Points, in no order, along strands that fork and pass close to each other.
In the rows, 128 means zero.
Points whose rows are less than 93.1 apart are linked; no others are. Some points are linked to none.
dat: [145 191 157  77 101  94 115 122 145 131  93 148 114 155 186 120 167  97
  83 120 124 145 124  92 224 131 125 106]
nirin: [ 89 138 100 112 126 137 141 112 123 119 111 130  98 134  89 123  77 155
 131 143 131 157 121 159 107  94 140 130]
Defed: [ 85 115 124 113  95 137 128 145 129 150 136 110  95 142  78 151 122 156
 130 142 128 149 171 142  98  90 124 135]
lakif: [149 111 135 144 106 130 110 172 182 208 165 102 130 137 132 112 153 118
 142 115 134 121 131  83 125 126 132 149]
geduf: [130 108 139 125 129 170 137 118 107 103 139 146 128 135 107 130  96 128
 103 134 116 132 144 148  91 117  93  86]
kipak: [ 96  52 142 105 104 124 116 143  93  93 146 117 146 109  92 170 164 143
 111 149 132 104 181 109  52 107  88  88]
koz: [159 126 128 128 166  90  80 136 117 100 111 120 173 123 166 123 175  94
 139 121 129 129 115  94 152 163 114 105]
Nogi: [149  86 158 171 101 170 132 156 148 186 178 125 119 138 117 117 123 117
 121 119 115 112 148 113  76 126 116 132]
Bek: [158 176 156  96  96 100 104 145 165 166 116 139 121 150 179 114 175  93
 107 126 127 134 118  69 205 135 129 115]
lop: [140 104 107 152 149 103 102 150 133 115 126 108 163 120 136 141 163 127
 172 105 161 120 129 118 114 160 130 148]
Ramib: [145  54 149 177 147 126 104 150 143 135 160 123 156  90 145 128 144 112
 158 109 152  70 114  67  55 172 114 128]
lovi: [104 138 131  93  74 111 107 150 151 186 140  94 111 145 111 150 180 146
 128 125 145 140 180  93 148  82 122 143]
Lumi: [ 88 158  99 135 162 142 155  75 122  86  91 142 119 121 100 103  37 134
 130 154 114 154  64 170 120  94 160 139]
melu: [152 191 115 132 110 133 149 144 156 184 129 118 109 154 149  96 131 123
 112 118 117 145 127 149 199 124 150 158]
rami: [131 108 136  84 129  82  75 138 115 108 130  87 177 100 160 156 204 112
 134 143 147 107 138  48 135 121  88 102]
lobi: [179 193 105 139 158 153 195  96 118 129 124 150 110 131 158  99  77 118
  80 147  59 130  72 212 232 157 176 169]
ziton: [137 210 135  85 115  86 122 119 133 114  84 148 108 158 182 122 159 106
  89 120 113 154 116 114 242 142 134 118]
Kos: [ 64 122  98  92 135  95 122 118 104  76  90 117 131 105  83 163 111 165
 154 149 163 143 135 133  89 102 136 136]
bebe: [160 163 106 158 126 136 142 143 162 188 142 111 122 153 140 101 128 123
 140 100 125 130 112 161 172 142 161 170]
Sebo: [147 188 114 114 147 164 171  99 116 117 116 142 102 137 126  97  64 131
  87 152  90 150  93 184 181 121 135 126]
Tonu: [108 219 142  46  91 117 149  98 121 130  74 153  66 153 157 111 108 134
  58 149 113 151 115 129 215  93 134  98]
Sepin: [197 135 142 170 181  71  76 137 134 122 114 148 153 137 179  91 163  63
 139 120  85 132  62 101 197 205 156 118]
gigul: [171 102 155 141 137 151 111 142 147 143 150 138 160 124 145 101 132  89
 114 116 116 108 121  93 112 149 103  90]
Zepa: [173  95 127 190 166 102 100 147 167 159 146 114 146 117 152 116 150 102
 184  80 144 110  94 104 123 182 161 162]
koto: [134  99 132 202 123 149 167 121 133 129 139 144 129 119 122 146 113 152
 187  84 163 113 125 171  72 167 162 175]
Dega: [151  96 148 158 100 153 115 171 168 204 170 115 127 130 127 106 139 119
 130 112 122 107 143  95  95 122 130 142]
manet: [162 134 109 185 175 121 140 112 129 114 128 133 149 130 150 116 125 113
 166  87 124 127  97 174 144 171 158 158]
Roz: [116 131 101 122 197 106 115  94  88  43  89 148 159 113 133 134 120 138
 149 127 133 148 104 158 135 139 126 114]
Pilir: [137  85 124 159 172 141 132 106  94  66 118 152 165 107 144 141 122 127
 151 112 153 111 122 149  82 162 109 103]
Voti: [121  95 111 141 127 100 100 161 140 129 134  94 159 113 125 150 183 133
 167 116 168 109 149  98  95 142 130 156]
Puv: [ 72 195 126  58 106 111 131  93 123 143  87 123  66 150 114 123  88 147
  87 154 121 159 131 122 172  64 133 116]
Meram: [129  84 144 205 114 141 161 129 126 117 148 146 133 109 124 156 123 151
 192  89 168  90 139 142  48 177 149 168]
Deni: [162 143 107 180 139 154 162 130 151 175 149 119 118 144 130 110 110 133
 153  95 132 123 114 182 142 150 159 180]
begu: [ 90  68 131  97 128 119 116 126  80  63 125 127 150 105  98 169 134 150
 121 154 153 104 164 126  55 111  88  89]
Kizam: [149 130 131 105 148  72  67 133 125 112 112 102 170 118 166 141 198  95
 138 127 138 120 127  63 163 151 106 116]
loke: [118 134 116 150  97 156 145 155 148 199 158 110  88 151 104 121 118 152
 137 124 125 146 157 162 123 103 140 169]
pire: [104 101 125 147 110 149 140 142 123 125 141 134 113 128  93 144 110 147
 146 125 141 135 156 150  77 120 128 142]
lukim: [100  87 137 107  77 102  89 159 151 167 158  80 147 117 109 164 207 138
 138 134 146 114 175  58 114  92 114 138]
nitu: [113 134 166  62  81 137 127 125 111 154 135 136 106 150 109 131 124 136
  70 153  94 143 178 120 134  68  98  69]
Kula: [ 81 123 100 113 144 121 129 113 114  86 108 129 127 116  88 147 106 161
 144 137 149 149 133 148 101 110 130 125]
rupu: [117 222 119  75 127  87 136  98 130 108  70 155  85 154 171 119 131 117
  82 119 106 160 105 134 244 136 150 127]
tig: [130 141 120 162 137 185 183  92 121 138 141 142  95 136 107 118  53 146
 130 136 109 141  99 201 111 125 145 163]
vokom: [ 91 115 151  69  95 124 117 126 107 130 133 121 111 133  92 146 132 141
  97 151 109 142 182 121 114  73  92  76]
Nuven: [111 125 120 163 134 177 169  88 114 110 130 154  97 123  98 131  47 151
 142 144 121 145 104 188  81 116 144 145]
tutap: [104  39 153 133  92 127 106 154 113 125 172 120 143 111  94 160 177 128
 117 146 130  92 181  90  44 109  99 106]
zalu: [137 152 118 155 109 170 167 138 132 194 153 115  78 149 109 108  84 155
 123 139 109 150 134 184 129 110 146 174]
nozat: [157 112 113 170 168  87  86 149 146 127 128 108 163 122 154 127 172 109
 180  96 147 123 109 110 134 179 152 156]
zib: [143 119 113 192 132 148 158 125 150 152 146 126 129 134 124 125 112 137
 171  85 150 126 122 176 107 157 169 177]
taf: [165 118 141 168 155 177 153 111 123 111 140 152 150 131 142 116 105 112
 121 105 110 120 116 158 119 158 109 112]
Fike: [126 182 122 102 102 133 137 138 144 170 122 125 100 154 129 115 126 138
 104 132 119 153 147 139 179 105 126 128]
vig: [154  97 144 174 161 171 152 101 113  91 143 154 151 118 136 131 105 120
 138 105 135 110 118 157  88 163 108 113]
Bofa: [119 176 163  59  85 147 145 117 113 150 117 147  82 155 113 113  97 134
  55 169  85 154 149 137 161  75 104  73]
sase: [ 98  84 116 108 139 116 120 135  85  54 113 127 159 103 108 166 141 157
 145 144 164 112 147 131  70 128 103 115]
beme: [106 227 120  64 120 105 150  92 126 112  66 156  64 151 170 109 105 120
  69 136 104 156  94 135 243 113 150 122]
dol: [123  93 131 129 104 106  91 167 154 159 156  91 152 114 123 147 187 126
 150 126 153 101 151  66 109 127 120 145]
Sakel: [152  92 154 189 121 174 142 134 138 153 166 132 132 130 130 124 115 118
 135 102 133 106 137 129  67 158 124 126]
nir: [101 184 134  65  95 117 129 109 135 155 107 119  86 155 122 131 125 143
  97 136 126 157 154 123 179  81 118 116]
fofu: [ 92  83 121 151 107 133 140 148 116 104 132 140 116 115  87 161 118 158
 167 130 154 115 158 143  51 135 137 158]
Rugup: [115  79 115 141 148 105 115 138  86  58 118 129 177  96 136 167 157 155
 165 135 175 100 140 121  73 152 110 134]
fomok: [117  46 147 107 108 104  82 159 127 135 175  94 165  90 118 155 200 118
 129 157 140  69 147  33  69 115  92 111]
Pebog: [169 167 146 119 103 106 108 162 183 194 138 131 127 140 174  92 161  94
 119 125 118 129 110  71 197 141 141 123]
fod: [148 117 107 150 197 105 108 106  91  59 103 144 177 115 159 131 146 115
 156 112 131 135 110 147 142 167 123 112]
mifil: [158 137 145 119  96 125 106 166 181 211 152 115 127 137 153 101 163 108
 127 123 120 122 125  72 170 124 135 136]
zub: [123  82 117 158 170 125 121 123  86  51 120 153 178  95 149 155 138 140
 168 119 166 100 136 137  71 170 114 122]
Kavop: [125  74 142  80 119  92  82 141 114 117 143  82 181  94 139 164 212 112
 128 156 145  88 147  38 106 113  79 100]
pog: [143 149 115 159 134 172 167 122 130 161 146 128 106 142 116 112  83 139
 130 117 118 144 123 187 128 134 145 159]
buluk: [117 206 148  59  94 134 160 110 121 141 102 152  75 151 139 100  91 132
  54 161 102 151 129 136 197  87 122  90]
merev: [105 140  96 125 186 123 135  91 101  55  89 153 147 114 118 128  85 137
 148 132 127 148  89 171 135 132 141 119]
Sapu: [166 108 121 157 194 103  91 129 108  82 115 133 182 117 169 124 159  98
 154 111 134 116 108 122 124 182 124 114]
memin: [105 118 145  87  70 103  88 145 160 179 146  80 131 130 124 165 208 128
 134 130 148 123 173  55 150  83 113 135]
ren: [166 163 127 128 153 138 143 114 126 106 115 152 146 139 141 101 116 105
  98 122 106 142 110 153 181 152 122 110]
mef: [ 72  80 116 118  95 112 130 152  98  87 122 127 111 110  67 175 130 169
 157 153 149 118 172 135  38 108 135 146]
Nifo: [123 203 107 112 148 151 174  88 121 113  98 141 100 127 130  92  50 124
  85 163  81 157  67 175 194 108 159 140]
Mon: [102 181  89 126 167 136 167  74 121  96  95 138 110 127 112  92  41 127
 114 155  96 153  60 183 164  97 172 141]
Nin: [168 139 126 144 155 140 130 130 135 111 126 142 158 138 152 104 128 101
 121 109 118 131 115 143 154 162 124 115]
kosud: [114  32 149 133 104 117 100 166 120 122 171 114 159  96 114 159 184 127
 123 144 140  65 157  58  43 125  98 116]
gatev: [ 83 184 117  74 128 124 141  92 121 117  90 125  87 142 107 108  71 139
  88 159 106 162 104 144 165  80 135 109]
lar: [106 109 137  99 124 146 125 122 104 105 127 132 126 130  93 138 113 139
 105 144 122 140 163 140  96 101  96  80]
sugu: [107 141 128 113  81 134 127 157 147 189 153 103  95 148 103 133 143 148
 127 131 129 151 177 127 129  84 132 149]
setu: [157 164 129 124 149 172 165 107 118  97 120 156 130 139 136 101  81 117
  93 137  94 146 103 173 168 138 115 107]
tasif: [191 107 133 175 163 106 103 152 183 184 153 118 136 111 155  91 134  89
 169  89 118 101  74  89 137 182 153 153]
desig: [ 95 140 114 129 145 157 155  92 113  96 105 137 105 126  90 116  49 141
 130 153 116 151  97 172 103  98 136 115]
Kepif: [132  71 148 195 120 155 141 141 133 139 162 138 132 114 120 141 123 133
 156  97 152  93 140 118  44 157 128 141]

Follow the links from the first point to the second, and from the first to the third. Name the last point that the two ways share.
Nuven / mifil / Puv -> Deni
lovi / desig / gatev -> pog
nir / pire / koto -> Deni
Defed / nir / setu -> pog

A fork is a point with three links, a tip a point with one. Leave the first point through the second and follow the links. Name the first fork or tip that comes.
Rugup / zub -> desig
Bek / dat -> geduf
tasif / Zepa -> sugu
kipak / tutap -> merev
Voti / lop -> tasif
Sakel / Kepif -> Deni

A fork is a point with three links. Follow the links from the first point to the second and name the forks in between, in order.
Nuven / Voti -> pog, sugu
dol / zib -> sugu, pog, Deni
Kos / zib -> desig, pog, Deni
sugu / Dega -> pog, Deni
setu / loke -> desig, pog

Name the points in between on the shortest way along the links from the first point to the second, in order.
nozat / Nuven -> lop, Voti, dol, lukim, memin, lovi, sugu, loke, zalu, pog, tig
koz / begu -> Kizam, rami, Kavop, fomok, kosud, tutap, kipak
setu / zub -> ren, Nin, taf, vig, Pilir
merev / rami -> Roz, fod, Sapu, koz, Kizam
vokom / rupu -> nitu, Bofa, buluk, Tonu, beme
mifil / beme -> Pebog, Bek, dat, ziton, rupu
